Each row is a point on a landscape with many valleys, with its height.
From any point a ball takes the steepest step (drop divided by distance) to one of its 2 nearest points. It stops when none of these is lower. Distance is the straight distance between rows; heights are no part of it.
tuvi h=381: [ 69 123 137  70 140  88 107  93 113 107 124  94 108  86 119  97  95 111
  88  82 113]
Pum h=148: [111 103 150  72 133  92  92 122  94  95  89  46 110 105 111  84 120 128
 105 103  68]
Ruv h=159: [128 125 116 105 118 100 117 118 114  70 119  86  99  92 110  96 103 128
  62 108  88]
fiba h=154: [114 134  84 106 103 139  84 135 131  85  94  68  98  88  99  75  94 108
  89  67  72]
Pega h=263: [122 119  98  93  79  85 135 117 130  82 127 113 109  82 124  94 115 116
  92  76  79]
zir h=222: [113 103 120  96  91  84 116 117 107  74 115 105 103 102 124  82  87 116
  82  86  77]
getig h=435: [ 82  72  56  85  95  93  88  57 103 107  97 157 105 107  79 125 102  63
 102 130 147]
kip h=693: [100  63 124  59  73  89  99  88  88 126  99  76  77 112 105 101  89 157
  92 114 158]
fusa h=347: [109 120 116  70  68  70 146 112 101  73  96 105 116 107 134  93  77 115
  88 117 137]
bago h=522: [ 96  99  98  90  72  52 111  81  69 130 102  82 123 102 121 117 149 140
  84 109 115]
vepe h=402: [ 77  63  84 103 105  96 108  55 108 110 113 145  94  97  87 130 119  87
 106 110 128]
rinad h=315: [102  81  77 136  84  91  62 107 111 104  80 149  87  90  97 118 127  60
 105  96  48]
faset h=335: [ 92  91  95  84 130  97  71  79 142 100 135 141 105  91  93 104  96 106
  76  84 101]
Demup h=502: [ 60 132 106 109 133  91  86  80 104 120  88  94 108 100 104 113 115  75
 109  63  76]
sek h=278: [123  90  84 117 106 100 103 108  81  58 117  77 140  79 117  89  87  90
 108 141 116]
lor h=301: [109 117  84 103  64  79 140 105  87  75  91 121 121  95 133  89  72  84
  97 131 123]
vosit h=303: [127 117  74 109  56  85 135 111 127 104 134 114 113  94  95 106 126 102
 108  67  85]
Kigi h=223: [102  58  90 139  61 126 123 108  96 102  83  97  98  63  99 107 140  86
 123 114  73]
rele h=376: [103 111  64 104 106 137 116  95 109  98 107 103  68 102  64 101  88 114
  93 127 124]
Soz h=349: [115 112  90  95  71  90 125 100 130 123 126 103 107 105  63 110 140 113
 111  74 117]
zukuv h=360: [ 74  83 104 102 101  81 108  62  86 130  95 131  91 107  86 138 128  82
 109  84 110]
zad h=116: [117 107 116 121  79  90  90 118  82 104  67  86 110  96 131 105 119  83
 114  81  38]
kugoz h=336: [111  63 101 120  80 100  79 114 114 100  84 154  84 105  86 113  91  63
  95 105  67]
Pur h=409: [ 90  99 131  87 119  85 101  87 104 103 103  86 104 107 100 108 113 108
 120  82 116]
Kupi h=361: [ 88  59  77 111  91 115  92  91  82  93 107 114 118  75 105 100  91  72
 122 129 123]
faf h=592: [ 71 130  64 106 107 113  70  91  60  89  94  94  80 103 117  99  87  98
  60  98  84]
vokip h=565: [ 89 126  73 130  98  91  86 100  45  89  74  79  91 105 120 113 107  81
  74 121  69]
Zibo h=308: [121 101  98  85 105  90  74  97 125 101 116 131 113 108  73  93  82  86
  91  84 102]
firuz h=270: [ 95  44 114 122  76 120 123 125 103 106  85 109  73  84  89  96 129 110
 109 107  73]
buvo h=443: [100  77  76  92  68 100  68  96  72 109  89 138  95 104 126  85  57  87
  85 115  86]
bokap h=97: [123 115  71 135  74 137  83 132 125  93  82  66  91  79  98  84 101 111
 122  84  72]
tonuz h=179: [112  75 122 112  73  94 101 105  81 107  86  93 124  85 119 108 134  81
 134 104  56]
Sufu h=391: [124 109 118  88  91  95 133 115 122 118 120  62  86 109  71 109 137 112
 134  75 107]
Lele h=477: [122 150  86 126 126 117  88 109 143  94 100  88 111  84  77 103 106  61
 108  78  82]
ruti h=281: [109  87 108  93 121 101  82 101 109  92 109 134 101 115  64 101  68  88
  98 115 134]
rapom h=430: [132 137  78  98  61  98 116 117 124 114 116 123  95 122  72 100  88  60
 106  89 100]
Zedu h=210: [ 98  68 150 117 131  94 130 114  88  73 103 123  91  89 123 102  98 109
  94 119  56]
ziva h=285: [ 85  75  79 123  81  91  80  92  81 106  99 128  90  77 112 111 109  88
  91  92  55]
Duzil h=464: [131 140  73 113 121 130 105 116 147  79 123  90  99  99  78  88  86  73
  82 105  93]
dadot h=53: [114 111 141  91 134  89 113 117  85  74 112  64  95 100 103  92 128 133
  79 119  92]
nam h=201: [102 127  72  84 111 147  81 118 116  92 111  61 107  91  97  71  66  98
  86  88 110]
bepa h=334: [ 89 107  76  86 113 125 108  90 123 107  93 101  79  95  89  88  66 124
  81 110 149]
rad h=225: [ 84  50 123 117  82  95 104  96  86 115  76 101 122  80 104 101 128  79
 153  92  89]
Feko h=519: [ 68 132 117 110 135  83  85  87  70  96  85 109 104 114 109 114 102  70
 102  90  87]
seb h=415: [ 94  96  53 124 116 155 106 112  98  82 106 108  70 106  64 113  91  81
 103 134 116]
Vuk h=455: [113 113 145  48 108  66  74  92 108 109 104  66  97 127  71 109  91 133
  95  93 133]
kas h=227: [114  99  79 129 106 127  96 125 116  70 112  83 122  76 113  81  95  93
 114 126  84]
Reru h=577: [ 74 127  90 130 125  94 104  80  40  92  78  81  92 114 125 120 125  84
  82 126  99]
Nuvo h=204: [110  85 108  84 113  89  98 100 101  75  99 155  98 114 106  99  72 104
  57 137 104]
vog h=632: [ 49 102  97  89  88 106 102  82  75 123  86  91  83 114 125  89  75 118
  94  73 122]
fola h=286: [118  60 124 127 136 107  58 101 113  86  87 146  92  93  90 102 102  96
  88 114  60]
Kime h=316: [107  58 115 107 116 103  84 108 113 111  98 147  72 118  75 111  93  99
  88  99  72]
ruli h=300: [ 95 156  83 102 113 104 139  97  93  76 106  77 122 102 106  92  89  81
 110 110 139]
Rur h=436: [106 107 142  69 112  73  98  87 101 129 110  92  81 126  72 109  95 111
 116  89 139]
leka h=392: [102  58  59 109  62 105  90  97 100  97 124 126 126  82 133  98  91  83
 108 119  91]
Pone h=465: [ 87 102 137  79 100  59 107  75  73 137  84 102  92 144  84 121 113  93
 122  82 129]
gukuf h=473: [129 128 115  52  86  70  89  97  94 109  89  70 114 129  96 107  98 144
  82 102 151]
fiku h=240: [ 64  74  76 118  74 104  86  95  79 125  84 106  95  90 129  95  95  84
 110  70  64]
geti h=516: [107 134  90  90  90  98  85 117  87  85  83  73  99 125  90 103  77 103
  70 106  94]
Lil h=314: [ 80  62 127  91  83  72  95  91  76 130  97 118 101 104  77 131 136  98
 116  79  95]
zito h=243: [ 91 140 100  84 133 119 101 106 116 104 101  58 103 103  92  83  76 114
  90  83 133]
vug h=248: [109  90 121 113 132 133  94 114 107  74  94  76 108  66 113  70  92 113
 119 111  78]
bozit h=649: [ 61  88  81 103  81 113 117  82  74 118  83  94  87 106 106  95  98 102
 110 101 134]
Tinon h=359: [ 96  71 104 127 122  98 123  89 103  89 111 113 126  69 106 105 139 102
 136 101  84]
Lezi h=323: [102  73  86 114 100 110 115 101  77  70 124 104 117  89 111 100  93  86
 116 162 136]
rafat h=703: [101  75 112  70  75  92  80 104  67 120 102  57 104 116  95  95  85 141
  95 122 133]
paku h=448: [107 140 100 123 103  99 106 105  98  92  92  65 130 103  83 108 124  71
 140  69  94]
mar h=247: [ 97  98 111  93 132 107 103  96 114  74 110 125  96 108 102 104  76  99
  84 120 114]
gomi h=467: [104  89  55  94  73 105 103  88 107 112  96 125  99 112  84 109  92  71
 108 115 137]
res h=164: [121  82  69 130  62 127  92 113 106  97  85  79 111  59 112  80 122  99
 132 104  75]
Nud h=494: [108 118 101  63  64  60  84  85  79 120  93  76 126 109 109 106 119 141
  70 114 124]
Vamu h=445: [130 114  53 119 114 143  86 115 122  77 107 105  83 108  69  97  94  74
 100 126  90]
Vef h=304: [ 82 111 102  75 118 123  99  82 132 128 106  98  68 102  95  77  63 132
 110  75 144]
faniv h=277: [ 73 126 100  76 137 125  93  73 129 133 108  68  95  98  86  79  81 105
 117  75 143]
Vez h=217: [104  77 123  93 139 111  62 108 112 100 107  78 117  87  99  82  88 111
 111 101  96]
razoz h=333: [104  51 101 113 109 103 100  86 122 111 120 121 108  74  97 106 142 119
 113 100  80]
dova h=239: [119 141  78 112  84 104 132 117  93  63 104  98 116 100 111 101  76  81
  97 120 114]
kuz h=132: [103  77 122 115 107  80 112 107  85  80 103 147  77 115 108 105  96 114
  68 124  69]
nifi h=454: [109 114  71 105  66  93 108 104 106  96  98 132  86 108  92 109  82  72
  94  93 101]
vato h=539: [104 151  76 114 112  90  83 113  67  78  88  71 109 114  84 118 104  77
  81 110  83]
tam h=305: [ 92  43 127 116 105 121 111  95 121 118 100 117  74  92  86 106 133 133
 113  80  75]
reb h=682: [ 94  79 114  72  90  95 110  85  93 142  94  90  52 109  86 111 114 143
  99  99 144]
vodus h=492: [132 132 108  66  94  89  84 109  97  96  93  79  85 129  80  89  95 135
  63 103 121]
nepa h=488: [ 87 154 103 106 135 113  90 101 130 107  98  84 110  93 100  97 117  79
  96  56  78]
Mitod h=351: [103 172 110 101  96 100 159 102 105  80 108  80  99 113  97  85  94  92
  94  97 115]
Fove h=269: [ 74  42 123 113  99  70  92  79  69 133  99 116 122  82 106 128 134  98
 137 105  96]
nup h=257: [118  68 129 123 139  94  86 110 105  78  95 113 109  82 121  88  93 102
  80 123  47]
Nadub h=667: [ 67  84  82  92  87 116 109  80  96 137  94  97  57 109  75 107  96 112
  91  92 135]
sene h=544: [ 74 138 123 129 138  86 120  95  56  71  87  89  92 113 116 114  99  91
  89 114  86]
fana h=380: [116 115 119  71  65  94 131 122 114  92 103 103  93 130 108  91  62 122
  99  92 121]
mem h=423: [119 129 103  82 102  93 102 123 101  99  96  47 110 110  75 100 126 105
 129  82 100]
zumeg h=188: [114  70 154  73 134 107  66 112 106  98  93  54  99  97 111  78  97 140
 123  91  90]
sen h=181: [ 86 104  99 132  76 108  92 104  84 108  68 108  95 102 131 102  94  66
 130  68  55]
Supin h=614: [ 62 103  89 100 110  99  89  85  79 116  86  84  96 109 134  94  84 110
  74  83  77]
rege h=418: [ 91  65  74  92  71  88  89  82  93 111 116 136 119  76 149  81  60  89
  90 104  89]
reda h=407: [130 111 104  74  64 104 126 117 124 112 105 118  99 119  76  79  68  86
 110  72 115]
Gofek h=358: [ 65 103 117  58 139  88  77  76 126 100 121 117 127  92 117  90  92 114
  68  84 106]

Where does a ball stop that starts at each point below?
nepa -> bokap
nifi -> dova
gomi -> zad
Pur -> kuz
mem -> dadot

Call two points neighbours if one is among the 2 nearest of the other. Go from one point of each pair to the other, from neighbour to neighbour, staying as low as possible. Name the highest point that can't be avoided.
kuz and dova -> gomi
dova and kas -> Lele
zad and kuz -> kugoz
kuz and bokap -> Tinon
kas and dadot -> vug
